Each scene shows the same named points in several views. A view is turned or mirrored, and shifted as a whole, has a little noise and may leave points out.

Scene 1
View 1
favam: [ 19  42  -9 -24 -24   2   8   4 -25 -20  -4 -41 -20  19  -3   7  39 -30
 -14 -21   6  -1  33   4   6  28]
Lur: [ -7  29   4 -12  -5 -28 -31  26  -8   6  16   6 -20  -2  -5 -17  -6   8
  -3  -2  -7 -13 -30  20  15  11]
lifu: [  9  41 -12 -36 -34  -9  -9  11 -33 -25   7 -41 -13  10  13  -6  35 -53
 -12 -21  -6  -2  15  12   8  27]
lafa: [-20  11  35  45  38 -40 -18  44  33  29  10  56 -16   7 -41 -14 -29  77
 -20   3  15 -45 -57 -11  16  -6]
fil: [ 14  40 -18 -50 -31 -12 -29  10 -41 -17  14 -33 -22   2  11 -13  18 -37
   5  -7 -15  13   0  36  14  28]
Mome: [  0  33   5  -6  -9 -18 -16  20 -12  -6   8 -10 -14   9  -5  -7  12  -8
 -13 -11   1 -16  -8   7  13  15]
Rol: [  3  31   1  -9 -11 -13  -7  21 -11  -8   6 -11 -14  12  -5  -4  19 -12
 -16 -16   4 -17   0   1   8  18]
kimab: [-16  22  10   6  -7 -25 -19  30   2  -7  14   7  -5   4  -4 -13  12  -6
 -20 -18   4 -34 -28  -7  10   6]
zegub: [  8  31  21  28  11  -7  23  18  12   1 -10   3 -14  28 -37  15  22  25
 -34 -23  27 -35  21 -27   7  17]
voduf: [ -6  32   0 -15 -20 -18 -16  21 -15 -14   9 -13  -8   3   7 -10  20 -26
 -16 -16  -4 -19 -12   7  11  14]
somo: [-22  21  21  23   2 -26 -11  34  13  -2  11  19   0  10 -11  -9  13   5
 -30 -20  12 -45 -30 -19  12   1]
Rera: [ -6  27  12   7  -9 -16  -2  23   0 -11   6  -3  -7  13  -8  -1  23  -9
 -25 -22   8 -29  -4 -13   7  12]
View 2
somo: [ 28 -15  -3 -24  10  24   7   2  -3   0 -10  23 -13 -39  41   3  -4   8
  -7  -7 -37  -1  -1  13   7  -7]
lifu: [ 19  -8 -17  30  10  35   5   9 -31 -23  18 -30   6 -37 -22 -16 -94  43
   1  10 -31 -25 -33 -20   5  34]
zegub: [ 25  14 -12 -24   1  25 -43   9 -11 -13  22  33  -9  13  24  24 -16   0
  -6  -4 -37 -20  -1   0  23  -6]
Rera: [ 21  -3 -13  -5   7  27  -5   5 -16 -15   6   5  -1 -25  11  -3 -42  21
  -4  -3 -32 -15 -16  -4   8  12]
Lur: [ 15  -9  -6 -16  10   3  24  -4 -15 -17 -29   9  17 -35  31 -14 -16  20
 -14 -18 -20 -10 -10   2  -8  12]
Mome: [ 19  -3 -12  -3  10  16   5   1 -17 -18  -6   0  10 -30  11  -7 -43  23
  -8  -6 -27 -14 -18  -5   0  14]
lafa: [ 18  -1   1 -61   9 -16   9  -9   6 -10 -48  54  16 -12  75   3  54  -9
 -22 -38 -18   3  16  20  -6 -19]
voduf: [ 19 -15 -12   9  11  28  13   2 -20 -15  -2 -12   3 -45   6 -11 -56  30
  -2  -1 -30 -12 -20  -5   0  20]
View 3
voduf: [  8 -13  -1   4 -13 -23 -17   7  25 -20  37  -2  26 -26   5 -49  19  12
 -16  22  -1  -4 -34 -14   4  11]
zegub: [ -6  -9 -12  -6   8 -29 -17 -50  46 -18  -3  20  33  -5 -11 -56 -14  26
 -19  24  11 -32  14  -7  31  19]
Rera: [  2 -16   0   4  -8 -19 -19 -10  30 -15  24   1  28 -15   2 -48   8  20
 -12  16   3 -12 -15  -8  15  11]
somo: [  0 -31   4  14 -24   1 -10  -8  36 -18  15  -6  32  -3   4 -37  -9  28
   1  -5   3 -10  10  10  21   7]
kimab: [ 10 -20   2  11 -21   0 -14   3  29 -18  28  -6  24 -16  11 -37   6  15
   1  -1  -3  -4 -11   0  11   7]
favam: [  7  10  -7 -11  11 -52 -27  -8  26 -16  37  13  21 -39  -5 -67  31   4
 -34  50   1 -13 -56 -39   1  19]
lafa: [ 11 -14 -11  11 -24  45   0 -48  48  -8 -21  12  20   4  25 -13 -37  11
  41 -49  11 -11  56  24  36  12]
fil: [ 26  23 -13  -9   1 -22 -22  10  18 -11  47  12   8 -50  15 -50  44 -19
 -14  27  -7   3 -68 -42 -11  17]
Lur: [ 25   4  -9   6 -15  14 -10  -1  27 -12  25   4  14 -30  25 -28  13 -10
  16 -12  -4   4 -22 -10   2  12]
lifu: [ 13   6  -3  -6   0 -41 -25  19  20 -19  54   0  20 -43   2 -59  42   0
 -28  44  -7   0 -72 -38 -11  13]
Rol: [ 10  -3  -7  -1  -5 -21 -18  -5  29 -15  29   5  21 -26   7 -47  16   6
 -13  19   1  -7 -31 -18   7  12]
View 4
fil: [-17  42 -14  14 -15  -9 -15  13  16  14   5  28 -17  19 -42   6 -42  -2
 -53  19   4   1 -19 -35 -12  56]
voduf: [ -8  16   4  14 -22  10  -3  14   4   2  10  20  -7   3 -22  -9 -18 -11
 -31   2  -3  -4  -8 -14  -1  36]
favam: [-32  19  11  19 -23 -11 -33  19  22  18  10  37 -12  21 -14  18 -39 -37
 -55  23  12  -6   9 -24  -7  41]
Lur: [ 13  28  -6  16  -4  -3   9  -6 -17 -12  11  -4  -2  13 -23   0 -10   9
 -22 -10 -11  13 -30  -9  11  39]
Mome: [ -6  17   8  17 -15  -3  -7   4  -6  -3   9  11  -6  12 -12   4 -17 -15
 -30   0  -2   5 -12  -7   7  35]
kimab: [  4   7  17  17 -18   9   8   3 -15 -12  10   4   0   1  -8 -10  -1 -11
 -14 -13  -9   2 -11   3  15  24]
somo: [  8  -4  29  19 -16   9   8  -2 -27 -18  14  -2   4   1  11  -4  11 -23
  -7 -21 -10   7  -3  21  22  13]
lifu: [-28  24   0  12 -28   7 -20  25  25  18  10  40 -18   7 -36  -3 -40 -22
 -52  22   7 -13   3 -33 -16  50]
lafa: [ 42   8  25  27  14 -24  22 -35 -68 -43  13 -41  18  20  32  16  30  -3
  16 -46 -19  37 -36  35  50   9]
Rol: [ -3  22   8  17 -15  -2  -4   5  -6  -2  11  12  -4  12 -16   2 -15 -11
 -29  -1  -5   3 -14  -8   6  34]
Rera: [ -8   4  23  19 -18   1  -8   7  -9  -2  12  13  -3   7   0   4 -10 -27
 -24  -7  -2   2   3   5  11  24]
View 5
lifu: [  1  21 -11 -24  -5  -5 -14 -35  41   0  28 -19  38 -59  14  -5  37  16
   6  38   4  -6  47 -42  14 -21]
favam: [  4  20  -1 -19   2 -34 -23 -24  39  -4  21 -12  45 -45  24  -6  17   5
  16  41   8   1  38 -38  -2 -20]
Rol: [  6  14  -1 -11  10  -8 -10 -16   1   9  25  -8  14 -25   2 -11  19   0
   1  24  11   3  21 -25  -2 -14]
somo: [ 21   2  16   0  21  -1  -6  11 -35   1  19   9 -15   7 -20 -13  -5   1
  -6  -3  25   9  -1  -4 -22  -1]
fil: [-10  31 -19 -16  -3  -9  -4 -43  18  24  34 -19  31 -46  16 -11  42  -4
   8  51  -5  -2  43 -44  19 -25]
Lur: [ -5  22 -10  -3  10  12  11 -24 -34  35  33  -8 -10 -12  -7 -17  31 -11
  -9  26   0   2  15 -23   7 -13]
Mome: [  3  18  -1  -5  11 -11  -3 -15 -18  20  27  -4   5 -11   1 -14  15  -9
   0  24   7   3  15 -23  -1 -13]
lafa: [ 10   6  17  17  36   4  12  14 -97  44  22  21 -51  51 -26 -26 -12 -32
 -16  -4  18  17 -28   6 -25   4]
voduf: [  5  16  -5 -16   4   7  -4 -22   6   7  29 -12   9 -35  -4 -10  30   9
  -2  24   9  -2  28 -28   6 -11]
kimab: [ 13   9   5  -8  10  14   5  -9 -21   6  30  -3 -10 -14 -18 -13  18   7
  -8   7  17   2  14 -16  -7  -4]
zegub: [ 19   5  24  -1  27 -45 -28  12 -12  -8   6  10  15  10   8 -14 -23 -13
  11  15  23  17   3 -13 -31  -6]

Which points are out of place in each view (at most two, in the order of its rows)? Write none if all are in place.
view 1 => fil
view 2 => Rera, Lur
view 3 => voduf
view 4 => Rol
view 5 => somo, Mome
